Each row is a point on a landscape with many peaks, with its height.
A climber steps from a point to whichever of its 5 nearest points has the largest rise for the distance, and stops where none of them is higher. Distance is the straight distance between rows; heights are no part of it.
romun (h 533): [150 156 116 103 131 139 113 135 100 171 166 132 159 150  32 127 159 162
 130 131 132 128 154 159  68  98 105 124 131 150 125 168 129 136 172 108
 133 111 153 133 142  68 130   4 137]
lagil (h 733): [140 133 111 131 142 136 138  85 157 106 117 155 116 148 140 112 121 126
 155 136 150 123 114 123 154 133 112 107 151 123  91 108 116 127  99 111
 117  97 101 140 138 116 103 159 135]
mima (h 567): [126 118 130 105 149 145 149 122 148 123 182 125 165 105  91  86 130 138
  93  81 127 114 143 126  52 114 125 184 136 119 126  97  73 178 110  87
 141  99 170 132 107 133 131 104 135]
nirar (h 291): [112 145 141 162  99  91 142 161 108 103 109  82  95 109 168 156 131 115
 151 141 107 138 113 103 176 147 120 152 125 140 179 164 149  79 137 181
 107 171 143 137 107 140 138 146 116]
gab (h 606): [134 121 111  91 130 155 107 146 131 154 113 152 169 107 111 141 100 112
 136 161 149 114 145 165 127 112 110  91 131 144  86 142 120 139 116  81
 139 120  92 113 170 101 117  95 100]
Zuti (h 681): [120 108 135  93 138 161 131 149 137 147 135 149 157  95 133  96  78 145
  75  95 143 130 148 142  95 121 128 149 130 115  91  90  82 161  85  87
 152  98 124  79 142 162 120 118 127]
noti (h 582): [137 150 136 122 130 141 142 136 119 146 167 119 142 146  89 140 169 129
 111 106 117 119 142 147  98 127 124 145 121 123 144 138 146 138 167 121
 118 134 141 133 120  98 127  94 150]
samub (h 683): [130 148 163 105 132 134 119 135 139 143 130 156 140 147 120 151 125 124
  90  98 112 146 128 152 131 144 132 120 113 126 133 113 156 149 127 126
 127 112 115  96 158 169 119 122 158]
Ror (h 647): [115 151 143  96 142 163 114 129 146 157 145 157 178 116  85 117 132 147
  89  72 125 140 148 165  80 111  95 146 124 113 122 102 121 149 116  94
 139  94 125 104 163 150 120  83 148]
Buri (h 524): [148 105 147 104 122 149 115 161 115 143 122 135 150 128 135 144  79 102
 126 171 137 117 147 153 139 119 160 103 129 138  93 156 107 146 113 102
 142 134  97 122 149 131 109 139  99]
Zuta (h 226): [160  74 123 128 110 115 114 137  93  95 111 102 112 120 178 127 102 103
 162 182 159 113 124 115 149 100 193 130 133 136  90 179  67 134  95 116
 129 169 142 156 121 118 130 172  61]
Pevus (h 659): [115 121 134 100 134 145 104 117 149 136 123 172 143 121 118 128 103 130
 100 100 128 143 138 143 134 135 108  99 123 114 110  83 126 144  97 110
 135  90 104  93 169 173 122 123 156]
kufiv (h 678): [103 110 132  96 155 132 100 107 148 148 138 174 136 118 136 102  90 159
  80  83 137 148 123 124 113 141 109 109 118 114 100  56 114 138  62 114
 139  77 108  76 158 202 127 135 161]
Ref (h 424): [142 161 100 130 154 132 130  87 140 131 149 123 128 136  55 109 176 152
 145 116 140 110 134 142  72 124  78 138 151 130 123 135 119 125 160 105
 126 102 147 164 124  71 124  66 127]
Salod (h 604): [151 117 123  91 127 154 126 140 122 151 144 132 161 106 110 119 109 121
 128 154 156 103 154 163  95 107 135 119 139 145  96 151  94 152 103  78
 134 127 124 120 145 114 112 107  96]
Topu (h 364): [104 174 111 139 121 125 132 118 124 141 125 136 104 152  83 153 200 129
 121  99  86 107 118 137 124 141  67 108 133 136 165 137 162 108 203 137
 119 141 132 135 126  78 140  86 155]
Vut (h 132): [105 167  92 142 113 124 143 141 118 135 103 102  85 131 116 158 176 106
 150 133  96 115 117 128 136 136  88 123 146 136 157 159 149  86 172 144
 111 144 136 158 121  68 150 105 127]
sobu (h 628): [132 117 150 101 131 146 108 135 132 140 130 150 146 113 152 126  76 136
  94 114 130 141 134 136 133 128 141 117 122 128  96  93 103 151  88 106
 142 112 117  88 151 168 126 136 134]
Sot (h 529): [100 159 109 154 107 120 134 140 122 130  85 135 103 132 135 171 167 110
 140 122  86 120  83 136 184 152  82 111 124 116 155 145 182 109 152 160
 119 130 103 125 141 106 133 139 148]
mak (h 676): [128 130 107 113 146 127 121  68 160 124 128 174 144 139 133  87  93 136
 119 108 136 138 113  98 139 141 106  86 125 122 102  58 122 126  77 123
 117  83 118 114 137 174 108 174 167]
puden (h 774): [142 102 150 153  96 122 127 160  72 158 158  73 130 141 106 144 125 131
 134 160 128 132 160 127 121 101 186 142 127 121 129 189 149 132 173 136
 141 194 123 144 121 139 153 123 101]
ras (h 695): [140 101  78 106 141 180 127 127 162 138 107 171 168  79  97  73  89 147
 144 133 178  98 149 147  67 122  87 112 154 124  64 116  79 152  79  72
 149 100 123 114 152 114 114  91 106]
Nodaz (h 694): [122 136 135 153 120  83 115 115 119  96  96 147  95 131 219 137 111 134
 159 147 133 159 104  93 193 151 152 126 101 136 146 100 149 118  93 159
 132 136 118  93 147 140 129 193 122]
gub (h 670): [132 140 159 107 122 127  97 123 135 138 116 165 128 135 142 155 103 132
 110 119 117 153 110 146 171 145 130 106 102 131 123  97 153 143 115 137
 128 100 103  83 167 170 114 147 148]
nas (h 692): [122 132 124 133 157 111 124  81 164 119 143 159 129 141 111 105 145 148
 105  81 133 147 107 106 126 147 106 122 118 114 135  67 123 136 102 127
 132  88 139 120 117 165 126 154 167]
genid (h 389): [140  98 156 124 140 119 113 137 127  92 136 102 129 123 179 127 103 147
 119 123 127 138 130  98 106 138 194 172 113 146 130  99 115 155 106 155
 145 153 144 101  98 168 152 142 110]
relu (h 299): [117 109 151 155 120  98 145 145 126  98 155  71 114 105 159 115 142 119
 106 124 125 143 138  82 110 118 165 186 104 144 170 154 112 128 140 188
 122 179 190 153  68 153 146 124 112]
Pubim (h 446): [129 125 127 131 146 122 155 108 150 118 176 116 146 120 107 103 163 127
 109  89 133 127 134 119  77 110 126 181 137 132 137 124  91 149 139 132
 128 112 175 155  89 112 132 123 137]
kol (h 717): [143 100 126 110 129 137 132 112 150 115 124 147 144 109 140  98  76 134
 131 150 156 103 139 122 128 120 145 115 146 127  59 104  67 147  71  79
 132 107 122 130 127 130 113 158 109]
Duv (h 673): [115 154 125 114 133 150  92 103 157 139 104 174 145 128 120 140 125 135
 144 136 112 131 116 146 163 132  90  77 133 112 112 103 165 132 135 111
 122  75  85 117 173 132 115 116 153]
sefe (h 507): [154 138  97 137 173 144 134  66 162 106 141 133 143 139  70  80 162 152
 135  94 152 114 125 128  61 128  86 150 159 124 126 107 101 125 128 101
 111  83 164 153 107  94 112  96 140]
Lipa (h 504): [151  97 170 139 115 135 105 168  95 118 124 109 128 136 173 148  71 124
 132 164 138 143 136 119 144 132 199 123 105 143 129 127 142 133 115 133
 147 164 112  89 132 164 134 158 106]
Sul (h 393): [139  98 174 163 105 116 116 169  86 113 132  95 122 128 175 148  93 131
 151 160 132 148 138 105 147 134 200 143 107 143 148 154 177 121 141 158
 158 191 118 105 133 165 146 164 114]
somiz (h 513): [147 136 123  98 128 146 109 146 112 165 121 135 147 149  97 145 130 115
 133 172 136 117 148 169 112 109 127 107 129 158 107 155 131 138 159  93
 134 130 112 137 149  99 124  73  92]
zup (h 660): [138  95 118 103 128 154 129 153 136 126 143 139 152  89 130  99  68 124
 117 138 152 100 143 142  98 110 141 136 142 127  72 118  61 156  79  76
 139 115 133 108 126 127 114 127 103]
boki (h 759): [149 131 107 124 148 130 148 104 145 118 144 110 137 126 100 103 160 138
 145 136 159 112 147 144  85 115 110 151 152 137 113 145  91 128 141  99
 130 114 145 155 122  79 122 100 117]
Zesu (h 667): [119 151 134 130 121 121 108  99 145 132 119 161 116 147 131 151 129 137
 134 113 113 143 101 136 173 148 106 106 122 106 132 105 155 138 137 133
 128  91  97 111 148 149 115 154 164]
pudu (h 680): [128 138 119  94 142 163 110 136 120 173 151 148 180 120  69 116 123 143
 107 113 136 117 165 180  67  95 103 130 132 137 119 144 121 154 131 102
 134 122 138 107 168 109 111  49 132]
Vekin (h 699): [127 124  98 113 155 146 106  75 166 123 107 190 146 146 105 105 104 124
 139 126 120 117 127 126 142 145  81  61 138 110 103  75 145 127 103 114
 108  77  95 116 161 151 108 134 157]
tozon (h 617): [118 135 113 158 129  95 138  86 145 102 100 139  98 136 184  97 117 141
 162 124 142 136  93  92 185 142 135 116 125 121 140  87 136 115  73 158
 124 126 138 127 122 139 118 201 145]
Tadil (h 578): [144 138 118 105 144 142 126 130 111 146 180 132 162 130  55 105 162 152
 118 105 135 109 163 155  63 101 120 154 134 135 126 140  99 143 149  98
 119 123 159 134 122  93 133  55 123]
Sed (h 217): [148 105 115 130  95 118 132 142  95 123  98  91 105 148 163 150 121  97
 169 210 144 121 130 118 149 109 172 126 144 144 102 199 105 110 136 139
 112 167 114 156 136 104 135 155  61]
Nimud (h 610): [153 143  95 107 135 157 101  98 143 164 117 149 153 121  60 101 132 147
 157 154 156 114 139 139  69 126  77 111 149 139 102 137 107 136 127  80
 134  91 145 147 162  98 114  55 129]
bub (h 666): [129 122 160 110 138 131 118 131 140 129 149 133 126 126 141 119 115 142
  88 104 125 146 135 126 113 146 152 146 114 137 130  93 119 157 108 134
 141 112 130 103 133 162 135 135 149]
vub (h 789): [123 128 143 142 110  99 126 128 112 108 115 142 100 125 184 171 122 140
 125 136 126 164 109 107 167 170 139 135  92 143 176 110 173 121 120 182
 127 143 118  86 129 166 138 164 135]
Vem (h 94): [128 125 110 148 106 105 150 146 104 129 113  78  98 132 147 142 155 106
 161 180 136 118 126 116 142 112 159 136 139 125 137 194 104  99 141 150
 104 168 137 166 125 105 137 148  91]
zop (h 679): [125 139 136 136 144 109 149  95 158 115 143 134 121 130 139 117 152 147
 112  86 139 134 109  98 127 144 136 157 115 119 144  97 112 142 114 139
 137 109 145 131  99 146 134 150 165]
ren (h 665): [128 120 117 141 144 106 121  71 142 117 118 167 111 143 186  81 101 144
 131 123 143 139  98  91 155 151 139 102 120 131 129  59 125 119  65 140
 126 109 116 114 132 169 124 197 154]
Zizu (h 2): [110 136 113 169  88  95 153 172  77 147 133  73  90 133 112 150 146 102
 148 149  99 125 147 121 151 104 126 142 139 133 154 191 148  73 189 164
  98 208 122 160  97 108 150 103 117]
sev (h 757): [125 142 135  90 135 158  93 137 136 157 118 164 176 119 100 140 116 128
 122 133 122 122 149 179 112 106 100  96 131 135 103 132 154 134 133  97
 140  94  99 103 181 119 113  82 128]
vorul (h 423): [115 130  94 141 155 122 169  83 178  94 123 142 104 133 111  97 165 124
 130  79 135 122  89  98 115 142  99 130 144 109 137 100 122 110 107 139
 113 104 153 160  89 121 117 148 165]
tefes (h 285): [125 119 146 144 117 123 162 145 109 125 168  92 126 130 125 114 153 115
 121 122 128 125 149 121  99 108 154 173 114 126 150 168 120 123 167 166
 121 167 163 157  78 122 138 124 111]
Refur (h 397): [148 111 127 120 117 136 135 164  91 159 136  90 136 146 119 155 117 105
 146 185 138 123 157 147 132 102 171 118 136 139 123 184 136 139 161 111
 127 166 105 148 137 118 136 122  92]
Kirud (h 616): [100  99 138  80 134 177 120 159 125 162 121 168 162 107 129 101  81 137
  67  92 137 143 147 167  84 113 127 132 126 118  95  99 100 144 100 112
 169 106 113  60 140 173 118 103 133]
dut (h 591): [118 178 145 104 143 146 114 121 126 152 151 167 154 139  64 130 166 149
  99  82  92 124 140 156  94 126  76 114 125 110 158 125 166 134 186 109
 127 100 133 118 141 111 126  65 165]
merez (h 84): [118 146 143 147 103 124 153 157  85 148 143 110 124 145 112 143 165 114
 124 136 105 130 148 133 132 120 128 135 130 139 155 169 164 107 189 152
 116 167 120 147 109 115 142 122 135]
tep (h 682): [118 138 129 111 149 129 105  89 156 125 132 168 131 139 106 124 142 134
 120 105 120 133 113 130 136 145  94 108 129 105 119  79 146 138 120 109
 117  78 102 108 151 157 122 147 165]
Fime (h 558): [119 152 138 121 150 121 132  93 145 124 157 154 138 124  86 124 184 146
  92  63 121 142 104 122  86 148  95 146 117 103 164 100 133 144 150 117
 133  92 143 130 112 143 142 114 171]
zagat (h 200): [139  92 133 118 111 125 134 131 102 121 147  83 127 127 139 124 134 104
 145 161 145 108 147 120  96 100 182 148 132 132 113 186  86 137 146 126
 125 167 161 168  98 118 139 132  78]
gelor (h 677): [142 114 163 129 122 124  99 149 108 120 117 138 123 143 181 157  87 147
 115 143 122 154 127 122 146 154 182 130  94 146 151  88 158 139 111 145
 136 143 104  73 150 173 130 147 120]
raza (h 474): [172  71 177 127 123 138 114 185  84 125 136  84 134 121 165 129  69 120
 125 168 136 112 146 117 115 111 218 140 127 138 113 155 119 146 121 115
 162 189 129 121 121 163 130 139  78]
Vug (h 358): [130 111 133 149 125  97 148 137 125  84 125  79 103 105 178 120 132 114
 150 147 134 130 133  87 148 107 160 172 119 127 146 160  94 107 115 175
 124 176 170 161  87 132 135 152  99]
Bug (h 630): [137 123 104 145 144 119 149  93 159  97 125 127 119 131 121 106 145 130
 146 133 153 105 122 127 124 121 131 142 157 124 109 123  98 125 111 119
 125 112 142 157 106  98 123 146 130]
Kodiz (h 791): [118 130 123 144 136 115 160 122 136 114 146  96 112 121 128 125 169 112
 128 122 138 123 130 120 120 113 139 164 137 123 136 147  97 124 142 146
 121 140 168 163  94  96 136 137 127]
sibin (h 765): [151 108 111 122 156 150 134  89 160 111 140 152 142 128 115  81  96 128
 134 113 144 110 138 121 116 125 106 117 153 126  80  80  93 139  77  98
 116  90 124 132 137 131 112 144 130]
kul (h 725): [135 133 109 126 163 136 141  75 171 101 146 160 150 138 103  75 143 138
 128  83 132 120 110 117  86 136  93 116 140 111 121  78 115 143 100 112
 106  79 138 139 118 150 115 133 159]
rodog (h 496): [140 155 110 115 136 139 116 117 116 145 137 123 152 146  79 132 161 141
 140 148 135 114 144 165  91 116 103 116 140 148 127 153 127 133 172 107
 137 114 126 145 139  69 126  61 115]
bolav (h 737): [108 126 129 157 140  84 122  88 137 100 135 143 101 111 172 136 141 159
  96  99 142 146 104  93 127 164 137 161  86 130 166  85 147 132 110 183
 138 129 139 100 104 161 153 158 155]
rozed (h 768): [111 138 140 161  83 121 129 166  90 147  94 117 113 149 169 177 106 104
 159 168  90 142 101 136 199 142 131 123 115 129 150 164 196 105 162 166
 124 148  96 111 152 120 125 156 118]
gugu (h 445): [118 119 134 155 117  93 147 137 130  81  98 108  96 121 189 128 124 134
 169 153 144 142 114  87 182 123 141 147 127 117 140 134 113 101  90 166
 124 145 136 142 110 123 127 177 119]
vuvaf (h 515): [126 111 133 139 138 111 157 116 141  94 127 100 106 120 160 109 135 131
 149 132 146 125 120 105 137 111 154 147 133 113 120 133  83 123 105 139
 121 127 150 160 102 112 134 169 124]
kud (h 345): [144 110 118 122 100 135 113 157  93 147 102 120 133 153 149 174 104  91
 158 202 134 120 137 147 165 118 161  97 139 147 107 174 146 125 147 106
 125 144  69 144 146 100 127 130  76]
luv (h 376): [127 163  98 140 162 146 123  83 153 112  92 138 102 157  63 112 174 152
 162 109 110 111  94 119  87 155  43  86 151 118 142 114 146  97 166 120
 121  89 146 156 120  86 119  89 171]
zalus (h 662): [148  97  86 105 138 157 131 113 148 134 137 134 153  89  73  72 119 149
 150 143 185  95 150 146  58 120  98 140 165 145  86 111  76 153 101  70
 126  93 153 151 131  99 128  90 101]
rodef (h 207): [124 146 105 134 116 121 149 144 109 132 118  93 112 143 117 141 172 114
 139 153 136 123 132 127 123 118 125 145 141 126 136 172 116 105 165 138
 117 150 124 158 108  71 133 108 118]
teb (h 579): [ 89 171 132 152  90 113 145 148 104 143 113 124  90 128 114 169 180 114
 119  94  86 135 105 131 160 153  74 127 113 139 176 137 195  91 181 165
 118 151 126 131 119 133 131 128 155]
dovos (h 751): [117 135  84 137 174 128 154  61 185  78 119 167 124 158  97  86 169 123
 140  74 125 115  82 105  82 147  71 119 148 106 133  84 105 120  98 127
  89  91 165 154  78 112 106 134 166]
Zab (h 649): [135 139 136 118 135 137 129 112 144 137 142 149 141 126 114 146 135 120
 124 119 134 128 126 152 133 127 132 126 132 120 113 132 131 144 134 108
 129 106 113 128 146 119 119 132 137]
robu (h 734): [145 125 104  98 148 167 119  99 167 130 120 164 152 108 103 104  94 129
 145 134 153 114 148 145 109 126  91  85 156 127  74 106 120 143  94  88
 132  88  98 126 170 124 108 105 120]
Zokir (h 532): [121  92 145  90 131 164 117 167 124 144 125 140 149  94 157  89  51 141
  67 124 152 138 149 139 102 115 159 143 123 114  70 114  64 156  68  94
 163 117 125  67 107 173 111 125 101]
poden (h 703): [133 141 160 120 116 127 109 145 121 149 115 149 131 140 143 167 117 124
 115 127 113 149 129 140 168 147 140 113 115 133 135 117 169 137 144 141
 121 114 104 105 162 147 121 142 138]
Lif (h 554): [126 124 139 161  80 124 134 183  77 162 121  90 130 147 134 173 110 110
 156 190 107 134 143 131 173 111 159 116 131 132 132 196 182 108 178 148
 129 186  94 143 128 114 146 144 111]
Doni (h 122): [103 108 124  79 126 197 108 170 101 187 102 160 197 118 113 133  75 126
  81 109 135 141 152 206  89  98 114  80 129 119  96 136 157 145 140  95
 174 127  91  76 183 138 104  74 135]
Situt (h 738): [120 137 152 130 110 123 123 129 137 128 125 125 115 136 164 151 128 133
 126 137 127 143 124 112 162 150 147 133 121 134 130 123 138 129 130 147
 134 124 122 120 132 142 130 154 139]
Gar (h 400): [140 110 168 161 101 114 129 171  83 142 139  88 128 138 153 142 114 118
 147 158 128 138 144 113 138 110 180 144 120 139 144 181 161 119 161 157
 140 184 135 150 118 143 146 143 110]
moluk (h 373): [101 150 119 161 115 113 151 136 135 115  90 112  82 119 153 148 163 116
 148 131 108 122 104 115 182 149 106 134 144 114 144 152 144  92 134 154
 111 139 125 149 130  99 131 144 132]
vika (h 420): [132 120 176 135 101 144 115 175 100 161 125 108 141 154 141 160  82 120
 133 174 120 143 141 148 162 114 176 106 113 140 132 149 168 130 152 119
 140 164  93 120 153 157 133 135 109]
divik (h 609): [119 132 112 137 166  98 142  75 176 102 150 148 141 141  98  98 162 146
  96  64 135 138  87  80  89 147 103 144 120 110 156  65 116 142 111 134
 128  79 157 139  81 150 135 143 183]
bipek (h 317): [124 146  92 140 100 126 127 152  92 151 105 104 117 163 137 159 143  95
 161 174 118 118 124 143 151 121 124 116 145 145 138 191 153 110 168 132
 121 150 102 139 129  71 140 116  97]
digot (h 481): [147 119 142 120 130 141 139 153  92 158 182 104 157 149  93 126 127 126
 119 135 134 117 165 158  97 100 160 144 125 134 128 158 123 146 156 110
 121 147 122 134 128 109 132  96 111]
Nuri (h 503): [138  98 180 114 128 155 112 177 103 148 124 127 142 122 151 134  63 132
  90 136 135 144 154 143 118 139 187 124 117 144 113 108 117 140 103 123
 147 156 117  90 131 173 132 128 121]
beni (h 335): [147  89 163 146 117 117 138 147  93 121 169  73 138 121 149 114 118 129
 133 130 133 133 143 110 105 122 198 176 118 141 143 151 130 140 135 165
 140 185 168 145  91 148 148 135 107]
tokaz (h 425): [105 159 117 137 144 120 148 111 144 119 131 150 105 130  76 135 202 144
 112  77  97 119 102 127 116 147  66 119 132  99 159 123 151 110 180 127
 125 118 144 145 107 100 133 116 167]
serug (h 631): [117 149 151 132 127 112 145 122 128 141 155 126 130 120 128 146 171 124
  86  86 121 145 129 120 115 146 125 152 107 133 168 116 150 136 154 152
 125 130 150 136 100 142 134 126 156]
lebe (h 669): [112 151 130 126 106 132 100 147 127 144 105 166 128 158 132 170 143 116
 136 136  98 138 110 156 177 136 110 101 126 123 144 129 195 136 157 135
 125 103  81 118 162 117 113 130 137]
lokon (h 448): [123 130 143 136 132  95 148 119 143 107 156 101 123 114 144 116 153 129
 105 108 131 146 127  99 103 125 145 187 108 135 152 131 106 138 140 157
 134 146 178 156  74 129 149 129 129]
vuson (h 257): [122 130 109 181 122  64 151 150 153  65 122  82  76  84 167 123 135 117
 146 123 106 131 105  70 176 144 109 160 111 118 192 115  94  68 104 176
 105 173 175 157  82 132 128 154 111]
vofa (h 160): [106 159  77 159 141 117 172 114 161  95  95 113  78 126  99 108 182 118
 158 104 106 105  90 102 142 147  82 114 151 101 149 119 130  75 123 148
 105 125 147 175 113  88 133 131 145]
zamad (h 620): [108 162 133 116 157 133 117  98 145 126 138 167 139 137  68 141 180 139
 119  88  91 125 105 143 110 137  71 105 133 102 151 108 159 129 174 116
 128  89 132 121 138 126 126 119 169]
zef (h 770): [152  75 149 108 123 148 107 160 107 127 127 118 143 102 162 117  59 124
 121 168 151 110 140 125 122 113 178 120 125 127  78 137  74 159  86  97
 140 147 132 117 113 145 119 147  86]
nama (h 698): [134 127 123 134 149 113 140  76 156 108 130 145 120 132 147 103 119 134
 126 108 143 141 104  96 150 138 131 120 127 121 116  90 110 131  84 131
 130 102 130 122 123 144 118 171 156]
luduf (h 671): [125 120 140 107 161 114 109  97 160 122 152 151 136 125 123 113 122 158
  74  74 131 149 122 116 104 146 130 143 115 118 141  63 116 151  93 132
 140  86 127 101 138 181 141 135 170]
vuru (h 303): [123 113 150 101 116 162 120 185 108 182 120 133 164 133 113 156  71 108
 111 159 125 133 153 190 135  86 143  85 122 132 113 146 155 141 131  95
 156 149  87  99 161 137 122  93 111]
nedu (h 653): [117 139 120 147 113 120 129 116 124 118  97 148  97 142 184 143 118 133
 163 149 128 136 105 112 196 141 133 108 134 127 123 124 144 116 113 140
 126 118 103 130 145 117 123 176 136]
badi (h 721): [141 119 155 133 111 124 117 141 112 121  96 126 122 138 182 156  95 122
 142 154 127 138 129 121 182 133 162 111 115 145 110 149 139 128 116 128
 127 135 105 112 141 133 121 171 119]
fef (h 410): [150  81 168 120 133 139 115 155 107 124 169  92 133 121 154 113  85 137
 105 131 133 123 147 113  90 117 202 161 116 142 121 127  96 153 109 131
 148 164 159 117  95 160 144 143  99]
pabib (h 222): [131 160 105 126 118 140 113 127 125 135 105 136 131 150 112 152 147 125
 146 154 109 123 113 145 147 136  91 104 141 142 122 149 162 111 168 117
 123 111 100 136 149  68 125  96 122]
nezog (h 452): [139 130 117 105 123 140  88 139 140 146  94 152 125 138 138 155  99 105
 140 175 133 128 124 156 177 121 115  83 135 141  95 131 155 134 135 105
 130  96  71 131 178  95 113 123  94]
feso (h 688): [126 122 124 128 140  83 102  88 137 104 122 158 106 126 199 122  94 171
 109 116 141 157 108  96 151 161 154 132  93 136 141  50 147 127  77 153
 138 116 105  94 142 163 140 191 130]
pefe (h 624): [114 132 111 153 139 102 156  89 155  99 114 138 100 130 145 119 153 131
 146 110 128 129  93  94 174 140 117 123 129 107 141 105 124 115 100 155
 113 121 140 132 108 131 122 169 153]
gebu (h 388): [121 136 121 158 122  98 149 132 138 101 117  99  93  98 158 121 156 134
 134 118 120 135 116  89 159 140 128 160 124 126 153 137 116  97 119 172
 125 141 162 152  92 131 134 150 142]
finu (h 308): [ 90 156 133 171 112  97 163 151 123 118 129  84  81 106 126 144 180 119
 111  95 105 128 120 106 153 146  90 159 112 133 187 144 136  83 154 168
 109 172 162 157  95 128 131 132 145]
tevi (h 696): [121 145 153 139 118 122 141 123 126 135 122 134 116 143 121 153 154 115
 111 113 115 143 121 130 152 158 119 130 113 131 156 136 166 120 164 149
 121 134 121 128 124 127 124 136 149]
Loke (h 477): [117 130 100 160 145  90 162 109 158  95 109 114  92 119 154  91 147 128
 147 111 129 122  89  78 158 134 122 139 137 118 150 117 104  89  88 164
 109 130 173 162  84 126 121 165 148]
gep (h 714): [132 147 106 123 149 151  96  84 160 133 103 164 136 144  82 126 149 148
 155 138 118 120 114 138 107 141  57  83 151 119 112 118 165 117 154 108
 124  73 108 133 151 106 114  98 155]
lom (h 153): [122 169  80 160  91  94 136 170 106 132  83  65  65 111 138 166 138  86
 167 171  94 114 115 119 188 143  98 111 141 129 158 179 132  72 152 155
  84 179 126 161 124  89 154 124 100]
Bam (h 399): [ 93 164 121 172  77 107 149 165 103 133 107  91  88 121 129 172 156 101
 138 124  78 124 123 129 183 142  76 130 130 147 186 164 175  80 162 167
 103 182 124 150 119 118 144 123 137]
zodo (h 642): [111 166 143 121 126 137 103 123 126 150 120 169 142 141  98 170 153 129
 100 105  87 140 106 161 143 148  80 100 108 114 161 111 197 142 186 134
 126  90 105 103 151 154 115 123 161]
Roru (h 612): [148 122 147 107 137 146 132 136 129 143 157 120 156 110 106 113 119 126
 104 106 130 117 152 149  90 115 145 153 138 133 120 115  83 161 109  90
 133 113 134 120 120 137 123 114 118]
Bufi (h 334): [158  70 154 139 113 112 122 149 101  97 143  66 128 117 186 111 102 121
 143 148 148 102 130  95 100 107 225 172 130 135 110 164 100 146 119 148
 147 196 184 141 103 150 152 147  66]
lis (h 93): [138 114 105 145 104 114 151 152  77 138 141  65 109 147 107 134 158  96
 158 174 133 117 152 130 125  93 162 137 137 130 134 211 130 104 181 146
 105 194 134 160 104 101 157 112  88]
zan (h 176): [121 141 101 164 112  97 167 154 154 100 114  54  79  98 138 128 157 108
 161 145 110 104 123  94 167 127 115 155 140 116 157 159  91  78 122 163
  94 166 166 182  87  96 137 138 110]
zefil (h 629): [140 106 151 112 113 142 121 133 132 118 129 133 136 128 169 136  83 126
 137 155 148 117 137 129 149 122 170 126 124 132  94 129  93 143  90 109
 125 129 121 116 135 132 116 162 104]
gopoz (h 749): [123 118 141 153 119  93 125 135 121  88 127 131  95 118 183 147 121 127
 129 136 127 163 123 105 145 157 160 159  93 148 176 124 162 120 121 188
 129 161 137  98 110 161 149 155 130]
lek (h 436): [123 128 134 107 120 148 121 178  98 182 158 111 165 149  77 143 116 130
 113 139 118 132 174 179 111  81 147 104 119 134 128 144 164 147 158  95
 150 158  95 118 155 122 130  72 118]
pak (h 553): [137 106 139 150 109  96 120 131  98  77  97 119 108 125 230 125  97 131
 166 161 139 139 128  87 184 123 180 127 110 132 127 118 113 125  83 145
 138 153 128 112 130 128 137 193  95]
Mava (h 72): [146 106  89 116 119 122 144 115 106 126 146  79 114 131 109 114 160 111
 160 167 155 106 146 140  87 103 155 150 144 136 107 183  70 128 153 111
 123 153 154 160 106  83 140 122  77]
zub (h 644): [140 136 116 128 168 146 130  76 156 115 139 149 144 123  68 107 171 152
 137 100 118 118 126 138  88 139  76 123 150 104 126 108 130 129 138 100
 113  83 138 147 129 108 129 103 158]
tani (h 672): [130 147 142 118 124 140 132 150 121 157 135 130 144 143 115 150 133 113
 118 122 111 136 146 155 138 129 136 114 129 138 133 140 160 144 165 125
 128 128 107 123 150 125 125 112 134]
Soni (h 654): [ 91 136 125  93 139 173  78 122 137 158 110 186 166 116  97 150 113 119
 112 105 104 138 131 170 139 118  79  77 113 110 115 105 174 140 135 109
 138  74  92  92 190 145 113  86 152]
zedum (h 719): [114 102 110  93 143 156 129 120 157 134 133 174 151  98 113  80  82 153
  92  78 140 129 139 132  91 132 110 122 135 110  81  78  84 149  67 100
 146  82 117  91 139 173 116 118 142]

Call two points neighbours if one is among the 5 nearest of the other. Go from one point of each pair to the other, from neighbour to neighbour, staying as high as possible. Name the lowest point that can't be avoided.
sibin / puden | Lif
vub / Kodiz | Bug
dovos / sev | kul
sibin / boki | zalus
dovos / zef | kol
vub / rozed | badi
sev / sibin | robu
